Each row is a point on a tangle of strands that fork and nearly touch. The rows are in no order.
Two points are linked if the straight distance between their rows is under 8.48. Some points are linked to none.
(387): [-3.58  3.15  2.53 -2.76  1.13  0.34 -0.19  1.06  4.14 -0.51 -1.56  4.70
  0.00 -1.32  0.32 -2.18 -0.70  1.00 -2.36 -0.04  0.32  0.56 -0.26 -0.07
 -4.65 -1.69]
(626): [-1.09  1.29  2.98 -0.07 -0.77 -0.34  0.87  1.89  1.39 -0.88 -0.12 -0.11
  0.01  3.55  2.79 -4.36 -0.53 -0.58  4.95 -2.57  2.60 -0.09 -4.14 -0.03
  1.44 -0.62]
(53): [ 1.82  1.14  0.91  0.83  2.31  1.56 -0.68  0.93 -2.67  0.61 -0.14 -0.75
  0.55 -1.54 -1.95 -5.91 -0.31  0.91 -0.46 -2.53 -1.91  1.03  2.97 -2.43
  1.71  0.05]
(396): [ 1.03 -2.60 -1.57 -1.43  0.50 -0.68 -0.46 -4.62 -3.08 -0.43  3.03 -3.13
 -2.45 -2.98 -1.07  0.46  1.77 -3.07 -1.59  0.89 -3.60  0.98 -1.13  0.01
  3.33 -0.87]
(1179): [-1.44  0.63 -1.06  1.50  1.34 -1.94  0.64 -0.71  2.96  4.47 -0.79 -1.55
 -1.23  4.63  0.43 -3.55 -4.26 -0.67  2.30  0.11  1.13  1.01 -3.58 -3.34
  2.69 -1.51]
(590): [-4.86  0.31 -0.84 -0.50  1.69  1.94 -0.58 -1.47  4.67  1.32 -1.59  2.22
 -1.92 -2.46  0.55  2.35 -0.86  2.51 -2.66  2.18 -0.19  2.44  0.52  0.67
 -6.00 -2.66]
(1170): [-2.22 -3.28  1.61  0.10 -4.11  2.11  0.49 -0.02  2.29 -1.30 -3.27  0.32
  3.86 -5.32  1.25  6.20  1.94  2.01  0.98  1.88 -1.24 -1.45  1.00  4.03
 -2.57  0.39]
(457): [-3.32  1.51 -0.32 -1.70  0.29  0.73 -0.98 -0.36  3.88  0.03 -2.53  3.64
  1.03 -2.70  0.21  1.94 -0.23  2.21 -3.38  1.95 -0.92 -0.98  1.64  1.06
 -5.91 -0.74]
(546): [ 2.84 -1.03  1.90 -0.22  2.54  0.47  0.41  0.52 -4.32 -0.55  3.85 -2.10
 -1.66 -0.92 -2.14 -3.26 -0.08 -4.53  0.76 -1.83 -1.19  4.45  1.32  0.03
  3.47 -0.19]
(840): [-3.41 -1.87  3.21 -0.97  0.55  2.78  1.15  1.83  2.12 -1.27 -0.47  0.69
 -1.63 -2.70  1.08  1.85  1.10  3.78  0.90 -1.17  2.57  4.91  0.70  1.98
 -3.67 -2.15]
(1022): [ 0.00  0.23  0.30 -4.50 -2.69 -2.44  1.90 -0.33  0.16 -2.92  0.66  2.20
  0.78 -0.97  1.70  2.87  1.59 -3.86 -0.58  1.78  1.76 -0.88 -2.29  1.83
 -1.07  0.21]
(480): [-0.96  1.80  2.25 -3.66 -2.44 -1.72 -0.42  1.32  1.32 -2.71 -3.07  3.35
  3.77 -2.33  1.80 -2.06  1.46  1.55 -0.26 -0.10  0.16 -3.88 -2.85 -0.27
 -2.30 -0.08]
(790): [ 2.98 -3.56 -0.06 -1.54 -2.21 -1.04  2.33  2.43 -5.50 -3.03  1.58  1.52
  1.30 -2.18  0.47  2.55  0.81  1.00  0.76 -2.97  0.58  4.12  3.41 -1.09
 -1.26  1.59]
(1055): [-1.88  3.54 -0.39  1.97  1.69 -0.41  0.25  1.07  3.42  2.78 -0.93 -0.55
  0.22  4.49  0.03 -3.21 -3.66  0.81  1.91 -0.48  1.33 -0.65 -1.68 -1.97
 -0.68 -0.60]
(564): [-2.02  4.01  3.28 -0.92  1.77 -0.82  0.17  2.36  3.64 -0.46 -1.18  4.66
  2.79 -0.84  0.42 -2.95 -1.85 -2.31 -1.38 -0.25 -0.93 -0.21 -0.38  1.27
 -2.39 -1.90]
(636): [ 0.90  4.39  2.99 -2.07  3.35 -2.13 -0.57  2.40 -0.27 -0.86  1.71  0.08
  1.17 -0.46 -1.71 -6.75 -1.42 -2.59 -2.30 -2.08  0.48  0.11 -2.14 -3.23
  3.27  0.45]
(1092): [ 3.96  2.36  2.58 -0.37 -0.45 -0.16 -1.14  4.56 -4.15 -2.43  0.00  0.18
  2.75  0.98  0.61 -3.14  1.63  0.96  1.16 -4.30  1.21 -3.27  0.89 -0.61
  2.04  2.28]
(77): [-2.27  3.09 -1.97 -0.40 -2.51 -1.47  0.99 -0.64  3.13 -0.22 -2.84  3.05
  2.39  1.57  2.20  2.15 -1.14 -0.31 -0.66  2.53  0.36 -3.74 -0.97  1.50
 -4.05  1.14]
(129): [ 0.19  3.72  1.29  1.19  3.74  1.66 -0.16  3.25  2.04  0.16  1.84  0.62
 -1.74  2.04 -1.91 -3.85  0.64  4.42 -0.40 -0.70  2.65  0.46  2.34 -2.88
 -4.14  1.51]
(984): [ 0.91  4.63  1.85  1.64  1.61  1.37 -1.00  5.01  0.41 -0.97  0.39  1.26
  0.78  3.03  0.90 -2.38  0.03  3.22  1.47 -1.95  2.92 -2.15  1.16 -0.31
 -2.71  1.99]
(1069): [ 1.49 -1.90  2.70 -0.94 -2.17  0.97  0.78  1.67 -2.46 -3.67  1.38  0.90
  0.87 -3.93  0.81  4.35  2.76 -1.67  0.35 -0.40  0.23  1.89  1.70  4.23
 -0.23 -0.20]
(327): [ 2.79 -0.31  0.26 -1.17  1.74 -1.74  1.77  1.29 -3.45 -0.30  2.94  0.04
 -1.39  0.45 -1.75 -2.27 -1.63 -2.27 -0.78 -2.45  0.07  4.56  1.38 -2.43
  2.12  0.82]
(383): [ 1.09  1.65  0.91  1.17  3.64  2.67 -1.42 -0.76  0.80  0.79  1.22 -2.48
 -3.75 -1.75 -3.42 -4.18  2.51  2.40 -1.07  0.82 -0.14  1.47  2.33 -0.95
 -1.35  1.63]
(928): [ 2.70 -2.74 -0.16 -1.82 -2.39  0.44  0.67  1.71 -4.18 -3.31  0.65 -0.03
 -1.54 -1.13  0.81  2.23  3.19  4.44  1.15 -2.73  2.62  3.14  3.09 -1.05
 -2.50  1.69]
(425): [-2.19  3.31 -0.58  1.47  3.29  1.64  0.32  2.29  4.78  2.08  0.22  1.24
 -1.90  4.57 -0.87 -2.87 -1.25  4.27  1.49  0.40  2.39 -0.12 -0.88 -1.57
 -3.18  0.01]
(172): [-1.16 -1.09 -0.86 -3.13 -0.89 -1.53 -2.87 -3.56  0.05  0.98 -3.44  0.90
 -0.62 -0.85  1.92 -2.04  1.53  1.13 -2.94  1.12 -0.03 -1.90 -2.34 -1.10
 -1.08 -1.59]
(668): [ 4.05 -0.23  0.93  1.10 -1.62  0.00 -0.98  1.97 -3.87 -1.61  0.74 -0.99
  1.12  0.86 -0.03 -0.35  2.52  0.52  1.05 -2.56  0.32 -2.35  2.00  0.88
  1.83  2.12]
(716): [ 1.27  4.53  0.71 -2.21 -1.04 -2.92 -1.08 -0.24  1.15 -2.07  0.80 -1.35
 -0.91  3.08  1.34 -2.57  1.66 -0.32 -0.69  0.23  3.90 -4.19 -3.76 -1.59
  0.63  2.67]
(331): [-0.52 -3.16 -3.37 -3.53 -0.10 -3.86  1.63 -3.63 -3.26  0.09  0.93  1.49
 -0.33 -0.84  0.33  2.31 -2.65 -3.32 -2.60  0.75 -2.54  3.19 -1.17 -2.63
  1.04 -1.72]
(357): [ 5.47 -1.87  0.13  1.96 -0.18  0.64 -0.84  1.16 -6.07 -0.37  3.10 -3.17
 -0.48  1.79 -0.88  1.33  2.01 -1.67  1.47 -1.54 -0.37 -0.02  2.43  2.13
  3.02  2.36]
(154): [ 1.39 -1.26 -3.79  1.87  0.62 -3.49  1.02 -0.69 -1.03  2.73  1.43 -2.28
  0.41  2.82 -2.06  0.01 -3.53 -2.02 -0.86 -0.75 -1.36  1.95  1.16 -4.45
  3.33  0.80]
(640): [ 0.02  1.16 -3.29  3.88  0.66 -2.51 -0.30 -0.54  1.57  4.12 -1.67 -1.29
  2.91  3.45 -1.50 -0.68 -4.72 -0.99  0.11 -0.47 -1.77 -0.77  0.81 -2.96
  3.12 -0.06]
(788): [ 0.02  1.86  0.31  3.72  1.88  0.23  0.56 -0.87  3.71  4.27  1.53 -1.33
 -1.26  1.71 -0.33  0.26 -3.09 -5.51  1.20  2.15 -1.94 -0.62 -0.89  1.90
  1.55 -1.03]
(474): [-2.02  1.64 -2.55 -2.52 -3.09 -2.93  2.23 -0.94  1.03 -0.64 -4.07  3.63
  4.26  1.11  1.92  3.43 -1.68 -4.30 -1.64  4.28  0.18 -4.14 -3.34  0.04
 -1.35  1.53]
(170): [-5.78 -3.18  0.55 -1.12  2.04  2.99  1.79 -0.26  3.05 -0.06 -0.10  0.28
 -4.57 -1.70  0.57  2.53  0.74  4.84  0.28 -0.43  2.09  5.47 -0.78  0.82
 -4.22 -4.02]
(82): [ 0.80  0.97  1.50  1.65  4.50  0.75  0.82 -2.93  1.39  3.45  2.68 -3.01
 -4.51 -2.88 -3.83 -2.59  0.06 -2.98 -1.76  3.35 -2.64  2.48  0.12 -0.62
 -0.51 -0.31]
(350): [-1.12 -0.78 -0.05 -2.35 -3.36 -2.45  1.70 -1.64  0.60 -1.13 -2.12  2.94
  3.46 -0.95  2.35  2.58 -1.07 -4.31  0.17  2.78 -1.29 -2.86 -3.14  1.87
  0.37  0.16]
(3): [-0.13  2.97  0.53 -3.22 -0.02 -4.29 -1.15  1.89 -2.31 -3.04 -1.45  2.10
  5.37  0.00 -0.62 -3.82 -0.37  0.29 -2.35 -3.16 -0.42 -3.59 -2.16 -4.30
  4.24  0.48]
(398): [-1.20 -3.83 -1.10 -2.28 -3.20  0.04 -1.34 -3.07 -0.60 -1.08 -0.38 -0.90
 -2.48 -1.21  1.68 -0.40  2.92  4.00  1.18 -1.62  0.74  1.15 -1.42 -1.04
 -0.55 -1.12]
(388): [ 1.71  1.15 -2.65  1.46 -2.34  0.52 -1.67 -1.73 -0.11 -1.29  0.09 -0.38
  2.31  0.23 -1.06  2.70  2.19 -0.49 -1.64  1.66 -2.12 -6.55  1.98  1.46
  1.81  1.63]
(1132): [ 1.29 -3.72 -2.84  1.05 -3.10  0.84  0.67 -1.20 -2.50 -0.80  1.30 -1.53
 -0.09 -1.67  0.63  5.15  1.86  1.65  1.41 -0.73 -0.81  1.38  2.86  1.66
 -0.77  0.08]
(242): [ 0.76  1.78 -2.57  3.16  0.78  0.47  0.39  1.57  0.80  1.96 -0.05  1.01
  1.26  1.37 -0.54  0.88 -1.95  1.39 -0.10 -0.82 -0.57  0.05  4.62 -0.96
 -2.66  0.47]
(277): [ 0.03  0.06 -0.95  1.87 -2.33  0.97 -1.00 -1.73  1.03 -1.21 -0.22  0.13
  0.92 -1.64  0.87  4.10  1.94 -1.99 -0.02  1.85 -1.69 -3.00  1.23  3.78
  0.26  0.36]
(1112): [ 2.29  3.50  4.35 -0.13 -0.58  0.50 -0.64  5.63 -1.47 -2.91 -0.25  1.35
  1.81  0.93  2.28 -2.78  1.83  2.54  2.99 -3.71  3.61 -2.80 -0.62  1.15
 -0.97  1.87]
(42): [ 0.68 -1.07  3.77  2.05  1.92  4.55 -0.82  2.87  0.08  1.49  1.37 -2.07
 -2.82  0.89  0.43 -0.64  1.46  0.35  3.86 -1.27  2.16  1.91  0.34  4.41
 -0.18 -1.27]
(194): [-5.13 -2.97 -2.07  0.03  0.67  2.52 -0.08 -2.71  2.51  1.56 -1.18 -0.49
 -3.25 -2.84  1.00  4.02  0.18  4.83 -1.24  1.26  0.49  4.09  0.61  0.50
 -4.39 -3.45]
(131): [-0.25  3.01  0.60 -2.71  2.23 -3.70 -2.28 -0.37 -0.96 -0.36 -1.19 -0.11
  2.59  0.03 -1.51 -4.84 -2.04 -1.52 -4.18 -1.86 -0.97 -1.79 -3.57 -4.41
  5.09 -0.51]
(326): [-0.53  4.17 -2.77  2.28 -0.66 -1.01  0.92  0.08  2.98  1.22 -0.82  1.81
  1.26  2.81  0.35  1.98 -2.07  0.11 -0.58  1.49  0.92 -2.46  1.65 -0.58
 -3.52  2.14]
(9): [-0.24 -2.54  0.59  2.50 -0.86  1.55  0.74  1.50 -0.64  1.12 -1.81  1.92
  3.64 -2.20  0.41  1.80 -1.04 -0.39  2.31 -2.01 -3.04  1.15  2.61  2.34
 -0.80 -1.18]
(140): [ 0.53 -0.56  3.82 -0.50  0.32  2.97 -0.05  2.99 -0.46 -2.46  0.44  0.06
 -0.97 -4.07  0.29  3.38  2.59  1.30 -0.17 -1.25  1.96  2.77  2.37  3.93
 -2.33 -0.57]
(778): [-1.77 -1.95 -0.34  3.46  0.84  4.75 -0.36  1.56  1.79  1.30 -1.81 -0.54
 -1.11 -1.06 -0.67  2.26  0.06  6.60  1.87 -1.18  0.79  2.29  4.13  1.63
 -3.79 -1.29]
(340): [ 0.65  1.31 -1.25  2.17 -0.54 -0.83  1.73  1.11  0.21 -0.25  1.04  3.18
  3.20  1.37 -0.63  3.96 -2.58 -4.56 -0.18  1.67 -2.57 -1.24  1.89  1.71
  0.65  0.24]
(515): [-0.85 -0.90 -1.97 -3.72 -0.33 -2.41  0.81 -1.98 -1.62 -0.67  0.90  1.61
 -1.71 -0.72  0.46  0.05 -0.97 -1.05 -2.63  0.19 -0.68  3.33 -0.09 -2.47
 -1.73 -0.99]
(222): [-2.82 -3.27  0.11  2.57 -0.79  3.10  0.41  0.97  1.89  1.84 -2.16  0.75
 -0.83  1.53  1.11  0.02 -0.58  6.13  4.43 -1.40  0.90  1.63  0.42  1.23
 -2.22 -2.44]
(114): [ 1.25 -2.35 -4.68 -3.26  0.44 -4.32  0.22 -4.21 -3.81  0.39  1.72 -0.13
 -1.20  0.42 -2.18  1.82 -2.20 -3.14 -5.19  2.37 -1.46  1.49 -1.13 -4.30
  3.86  0.39]
(927): [ 2.75 -2.01  0.49  0.47  1.69 -1.15  1.08 -2.63 -2.58  1.03  4.15 -4.37
 -3.60 -1.15 -1.98 -1.96  0.59 -5.11  0.12  0.12 -1.70  3.22 -1.26 -0.50
  4.70 -0.02]
(695): [-1.94 -2.73  3.17  0.06 -5.00  2.89  0.72  0.23  2.08 -2.55 -3.13 -0.58
  0.27 -1.79  3.61  2.92  2.92  3.01  4.78  0.67  2.66 -1.27 -2.21  4.13
 -1.46  0.96]
(1154): [-0.03  1.67 -0.27 -0.17  3.91 -2.82 -2.47 -3.10  2.17  4.46 -1.48 -1.55
 -2.54  0.68 -1.31 -3.32 -1.67 -1.16 -4.24  3.60 -0.62 -1.50 -3.84 -3.48
  0.51  0.26]
(527): [ 1.88  2.79  2.38 -0.85  1.92 -1.54  0.22  0.59 -0.85 -2.45  2.99  1.64
  1.16  0.95 -2.42 -1.31  0.34 -6.01 -3.21  0.50 -1.56 -1.69 -1.04  0.07
  4.36  0.85]
(946): [-0.06 -1.42 -2.39 -0.86 -2.08 -0.72 -1.53 -2.51 -0.60 -0.08 -0.62 -1.81
 -2.70  2.59  1.03 -2.77  1.13  4.84  0.18 -1.05  1.43 -1.41 -0.60 -3.35
 -0.36  0.33]
(1080): [-0.51  2.01 -2.90  1.58  2.54 -3.76 -1.07 -0.87  2.90  5.16 -1.81 -2.45
  0.89  3.88 -1.19 -1.74 -5.31 -0.96 -1.66  0.37  0.35 -0.65 -3.06 -5.16
  2.76  0.45]
(1140): [-2.88 -4.54  1.08  1.65 -4.14  2.84  0.09 -0.79  2.72 -0.92 -4.47 -0.75
  1.58 -2.49  2.46  4.69  2.00  4.66  3.64  1.15  0.26 -1.44 -0.18  3.84
 -2.07  0.69]
(900): [ 0.24  0.25 -3.69 -1.24 -2.92 -3.32 -0.39 -1.06 -0.92 -0.72 -0.85 -0.90
  0.38  3.82  1.91 -0.82 -0.36  2.75  0.98 -1.58  1.44 -1.13 -1.19 -3.77
 -0.12  1.61]
(1085): [ 0.56  1.83 -0.54 -1.06  2.56 -2.63  0.03 -1.47 -0.92 -0.56  1.75  0.80
 -0.18 -0.12 -3.07 -0.95 -1.78 -3.96 -4.84  2.09 -2.66 -0.26 -0.89 -2.75
  2.39  0.74]
(458): [ 1.66 -1.75  0.76  3.52  2.59  4.29  0.25  1.31 -2.37  3.69  2.76 -3.75
 -1.23 -1.17 -0.86  1.75 -0.56 -3.51  2.84  0.34 -1.26  3.14  2.32  4.60
  0.90 -1.83]
(323): [ 1.46  0.54 -2.88 -1.91  1.24 -4.48 -0.78 -2.62 -1.92 -0.02  1.06 -0.75
  0.38  1.72 -2.72  0.72 -1.06 -3.02 -5.30  2.88 -0.85 -1.29 -2.07 -3.67
  4.14  1.66]
(116): [-2.74 -1.00  0.90  3.34  4.38  4.70  0.38 -1.27  2.63  3.36  2.40 -4.21
 -4.38 -4.21 -0.90  1.79  0.35 -0.74  0.41  2.38 -0.34  4.37  0.82  3.05
 -1.67 -3.45]
(832): [-1.61 -2.23  0.85  3.64  4.01  5.37  0.72  1.16  0.77  3.79  1.86 -2.53
 -1.76 -2.75 -0.74  1.26 -0.86 -1.14  2.17  0.08 -0.55  4.86  2.00  3.57
 -0.63 -4.09]
(835): [ 1.51  2.93  1.78  0.37  4.10 -0.45 -0.36  0.53 -0.77  1.22  1.07 -1.19
  0.28 -0.90 -3.99 -7.21 -1.08 -1.54 -2.32 -0.78 -1.47  0.92  0.82 -3.85
  3.14  1.23]
(508): [-1.45 -1.46 -1.82 -5.42  0.07 -2.07 -0.03 -2.74 -0.18  0.03  0.53  0.96
 -3.96 -1.05  2.10  0.36  0.74  0.29 -3.39  1.69  2.39  3.49 -1.44 -1.67
 -3.79 -1.15]
(600): [-2.58 -5.10 -1.89 -1.98 -4.20  0.40 -0.03 -3.56  1.04 -0.59 -2.32 -0.61
 -2.69  0.89  3.17  2.00  2.12  4.99  3.45 -0.08  1.70  0.70 -2.73 -0.10
 -1.76 -1.48]
(682): [ 1.85  3.75  0.78 -1.73 -0.13 -3.01 -0.57  1.78 -1.61 -4.47  1.30  1.62
  3.72  1.32 -0.93 -1.04  0.79 -2.72 -2.56 -0.71  0.54 -4.65 -1.89 -1.46
  3.85  1.80]
(907): [-1.70 -1.53 -0.40  0.60 -1.44  2.92 -1.29 -0.64  0.50 -1.56 -1.47  0.88
  2.61 -5.94 -1.27  5.64  2.23  2.08 -2.60  1.98 -2.56 -0.95  3.83  2.80
 -1.77 -0.61]
(22): [ 1.01 -3.11 -0.40  2.76 -0.64  0.81  0.00 -0.41 -1.77  1.63  0.22 -0.70
  1.20 -0.06  0.34 -0.12 -1.09 -0.57  2.84 -2.42 -2.69  1.05  2.23  1.27
  1.95 -1.49]
(7): [ 1.37 -0.92  1.91 -2.65 -3.75 -0.34  2.08  0.38 -0.28 -4.51  1.44  0.80
  0.79 -1.80  1.92  3.74  3.40 -4.71  1.18  1.51  1.60 -0.56 -1.93  4.42
  0.69  0.83]
(955): [ 0.73  2.87  2.79 -1.98 -0.52 -0.60 -0.75  0.89  1.58 -2.04  0.68 -0.40
 -0.97  0.99  1.69 -3.61  2.07 -0.37  0.80 -1.36  1.90 -1.33 -2.34  0.89
  0.44  0.14]
(427): [ 0.26 -0.84  1.32  2.28 -0.29  0.66  1.77  2.83 -0.91 -0.64 -0.28  3.42
  4.24 -1.19  0.09  4.06 -1.57 -3.73  1.62  0.37 -3.09  0.11  2.03  3.82
 -0.11 -0.43]
(789): [ 0.32  3.11 -0.78  2.08 -1.18 -3.02  2.06  1.11  0.60 -0.22 -1.38  1.89
  4.81  2.86  1.14  1.70 -3.44 -4.50  0.95 -0.21 -0.83 -2.53 -0.85  0.35
  2.72  1.58]
(1084): [ 3.69 -2.47  1.82  2.23  0.70  2.21  0.46  2.88 -4.43  1.63  1.97 -3.22
 -0.21  1.70  0.07  1.36 -0.51 -4.13  3.59 -1.36 -0.20  1.39  1.67  5.21
  1.80 -0.04]
(191): [ 0.30  3.22  1.06  0.92  3.09 -0.92  1.18  0.02  3.38  2.53  3.09  0.46
 -1.92  0.68 -1.37 -0.80 -3.16 -5.20 -1.92  2.26 -0.98  1.12 -0.15 -0.12
 -0.56 -0.88]
(142): [-1.58  4.25  2.00 -0.83  2.42 -1.95 -0.32  0.52  3.91  1.50  0.19  2.68
 -0.32 -0.40  0.33 -2.98 -2.48 -4.39 -2.36  1.21 -1.02 -0.52 -2.12 -0.30
 -0.25 -1.74]
(691): [-1.09 -1.31 -2.00 -2.22 -1.50  0.72 -2.58 -3.34 -0.05 -0.26 -1.90  0.16
 -0.68 -3.47 -0.10  1.16  2.18  2.25 -3.47  1.06 -2.04 -1.51  1.92 -0.84
 -1.52 -1.09]
(601): [-1.01 -0.52  0.45  2.48  4.99  4.14  0.29 -2.88  1.72  4.33  1.61 -4.46
 -4.55 -4.56 -3.42 -1.37  0.45 -0.08 -0.61  2.86 -2.07  4.45  1.07  0.23
 -0.77 -1.60]
(627): [ 2.83 -0.89 -0.97  2.49  1.48 -2.13  1.73  1.88 -3.41  2.41  2.26 -2.09
 -0.03  2.88 -2.13 -1.45 -3.47 -1.87  1.19 -2.33  0.02  4.13  2.53 -2.75
  2.42  0.72]
(184): [-1.18  3.42 -2.29  0.04 -2.03 -3.26  1.29  0.98  0.72 -0.84 -1.04  0.61
  1.85  5.35  2.53  0.24 -2.70  1.37  2.13 -0.82  3.71 -1.33 -2.11 -2.95
 -1.01  3.28]
(29): [-2.96 -2.79  0.24  1.98 -1.84  2.54  2.77  2.37  2.31 -0.79 -2.16  1.66
 -1.32  3.60  2.12  2.23  0.05  6.20  5.96 -0.93  1.75  1.90 -0.94  1.93
 -2.52  0.01]
(849): [ 0.57 -4.24 -1.95 -3.71 -2.72 -1.33 -1.59 -5.22 -3.14 -2.07 -0.16 -1.29
 -1.75 -2.49  0.44  0.52  3.53 -0.90 -1.85  0.98 -1.82 -1.99 -1.93 -0.02
  2.93 -1.16]
(1027): [ 1.36 -1.93 -1.56 -2.52 -3.04 -0.54 -0.90 -1.98 -3.55 -4.23 -0.11  2.26
  3.58 -2.29 -1.89  0.84  2.79  0.41 -2.11  0.42 -2.36 -4.65  0.35 -1.24
  3.18  0.58]
(210): [ 2.30 -4.84 -0.39 -1.97 -3.91 -1.85  2.95  1.52 -4.92 -4.43  0.95  2.98
  3.97 -1.56  0.12  3.97  0.77 -1.14  1.36 -0.48 -1.45  0.88  1.58 -0.03
  1.31  1.18]
(137): [ 1.89 -3.84 -1.35 -2.35 -2.96  0.21  0.99 -1.02 -5.14 -4.34  0.99  1.76
  2.60 -3.06 -1.27  2.50  2.10 -0.32 -0.94 -0.46 -2.57 -0.34  1.81 -0.65
  2.23 -0.12]
(975): [-0.95 -2.41 -1.44  4.04  0.12  2.82  0.09  0.20  1.36  2.50 -1.37 -1.61
 -1.39  3.75 -0.23 -3.57 -0.46  6.06  4.77 -2.07  0.49  0.18  0.85 -1.20
  0.31 -1.38]
(712): [-1.47 -1.22 -0.04  0.05  0.18  3.27 -1.44 -1.27  0.01 -1.05 -2.07  0.68
  0.87 -5.90 -1.11  1.51  2.01  3.47 -2.75 -0.49 -1.94  0.61  4.24  1.11
 -1.86 -0.85]
(1037): [-2.12  0.59 -0.49 -3.06 -0.69 -1.43 -0.62 -1.91  2.48 -0.22 -1.10  1.40
 -2.24  1.29  2.41 -0.71  0.15  1.45 -1.23  1.55  2.46 -0.16 -3.23 -1.06
 -3.23 -0.73]
(516): [ 0.56 -3.79 -2.69  1.73 -5.31 -0.34  2.34 -0.07 -1.90 -0.47 -0.51 -0.45
  2.00  0.97  2.54  5.47 -0.42 -0.11  4.64  0.28  0.18  0.31  1.58  1.71
 -0.98  1.79]
(432): [ 1.20  1.00 -1.70 -0.54 -0.28  0.45 -3.08 -3.17 -1.60 -2.28 -0.23  0.87
  2.33 -1.93 -2.68 -0.21  2.61 -0.42 -4.45  2.02 -3.66 -6.13  0.51 -0.68
  3.37  0.75]
(870): [-1.53 -2.06  1.97  0.19 -4.07  1.47  1.89  1.21  1.17 -2.47 -1.82  0.55
 -0.81  2.77  3.50  1.50  1.87  3.67  5.32 -0.48  2.97 -0.25 -2.03  2.50
 -2.15  1.26]
(910): [ 3.26  1.44  3.85  2.46  2.89  6.77 -2.74  4.80 -1.81  2.23 -0.72 -1.31
 -0.10 -0.36 -1.46 -0.97  0.53  1.64  0.94 -1.39  0.62 -1.13  3.73  4.44
 -1.46  0.52]
(1144): [ 2.05  4.62  0.37 -1.60  0.72 -3.60 -1.69 -0.02 -0.85 -2.36  2.39 -1.92
  0.40  1.23 -1.87 -2.56  1.94 -1.72 -3.27  0.23  1.60 -4.65 -2.15 -2.77
  3.21  3.56]
(4): [-0.99  1.13  2.44 -0.03  0.74  0.32  1.99  2.33  2.31 -0.18  2.19 -0.23
 -3.57  4.81  1.40 -3.19 -0.83 -0.91  4.09 -1.29  3.76  2.31 -2.89  0.96
  0.17 -0.62]
(444): [-0.48  4.72 -1.90  0.58 -0.97 -4.04  0.45  1.00  0.62 -0.85 -1.37  0.10
  3.79  3.57  1.36  0.54 -3.07 -2.08  0.08 -0.71  1.58 -3.07 -2.22 -2.20
  2.76  2.65]
(964): [ 0.50 -3.01 -0.37  2.94  0.40  1.90 -0.20  0.03 -1.04  3.35  0.20 -2.29
 -0.86  1.69  0.06 -3.99 -1.51  1.78  4.20 -2.58 -0.70  2.18  1.61 -0.82
  1.74 -1.94]
(87): [ 1.36 -2.61 -2.15 -0.24 -1.18  2.42 -0.32 -0.75 -3.04 -1.36  1.20 -2.15
 -2.89 -2.99 -0.23  2.89  2.59  3.79 -0.50 -1.27  0.57  3.04  4.62 -0.23
 -1.49  0.99]
(1167): [ 1.19  0.21  5.75  1.97  1.30  5.46 -2.01  4.31  0.66  0.73 -1.55  0.27
 -0.39 -0.63  0.97 -1.74  1.64  1.76  3.54 -2.17  1.91 -0.85  0.70  4.86
 -0.51 -1.11]
(1019): [ 0.53  1.49 -0.87  0.11  1.75 -1.91 -2.96 -2.97  1.65  2.92 -1.06 -3.19
 -1.88  1.77 -2.22 -5.22 -0.11  1.33 -2.28  0.88 -0.30 -3.33 -2.85 -3.82
  1.69  1.22]
(354): [-0.33 -1.11  1.42  2.01  2.15  3.10  1.07  1.42  1.53  2.21  2.62 -1.77
 -4.64  3.68 -0.11 -2.48  1.00  2.05  4.55  0.04  2.66  2.33 -1.06  1.87
  0.19 -0.98]
(599): [ 0.66 -1.33 -1.32 -5.07 -0.79 -2.81 -2.25 -4.30 -2.48 -1.12 -1.15 -0.15
 -1.55 -1.28  0.80 -2.24  2.48 -0.63 -4.01  1.44 -0.50 -1.75 -2.66 -1.57
  1.84 -0.81]
(269): [-0.20  1.09 -1.01  3.14 -0.37  1.09 -0.59 -2.68  2.95  2.38  0.66 -1.09
 -0.69  0.32  0.73  3.36 -0.07 -4.42  0.91  2.96 -2.66 -3.26  0.06  4.47
  1.37 -0.19]
(690): [-0.19  3.72 -1.22 -0.46  3.44 -4.61 -2.33 -0.63  1.87  4.06 -1.91 -0.53
  0.78  2.39 -0.95 -2.46 -3.58 -1.94 -5.33  2.57  0.31 -2.29 -4.86 -4.51
  2.32  1.34]
(399): [-0.44 -0.45 -1.27  1.84 -0.73  1.94  0.68  1.91  1.25  0.46 -0.80  2.37
  0.94 -0.13 -0.15  4.14 -0.79  3.38  0.09  0.24  0.53  1.32  4.91  1.03
 -4.50  0.49]

A fork is a point with three links, a tip a point with one. Leave the first point through the second and follow the links. Name the first fork or tip that comes.
(964) / (22) => (600)
(590) / (194) => (222)
(1092) / (668) => (82)
(82) / (601) => (1080)
(191) / (788) => (516)
(1085) / (323) => (172)
(1037) / (508) => (682)
(682) / (1144) => (910)

A fork is a point with three links. Follow the links from the first point to the second and name the forks in between, in order.
(546) / (907) => (172)
(326) / (527) => (222) > (172)
(131) / (695) => (682) > (172)
(1080) / (22) => (172) > (222)
(1092) / (515) => (1080) > (172)
(114) / (1092) => (172) > (1080)

Name the points in between on the shortest way along the links from the first point to the second, in order.
(350) / (387) => (1022) > (7) > (1069) > (140) > (840) > (170) > (194) > (590) > (457)
(1167) / (53) => (42) > (354) > (4) > (626) > (955) > (716) > (1144) > (682) > (3) > (131) > (636) > (835)
(22) / (1080) => (964) > (975) > (222) > (29) > (870) > (695) > (1140) > (1170) > (907) > (712) > (691) > (172) > (599) > (849) > (396) > (927) > (546) > (327) > (627) > (154) > (640)
(1069) / (432) => (140) > (840) > (170) > (194) > (590) > (457) > (387) > (564) > (142) > (191) > (788) > (269) > (277) > (388)
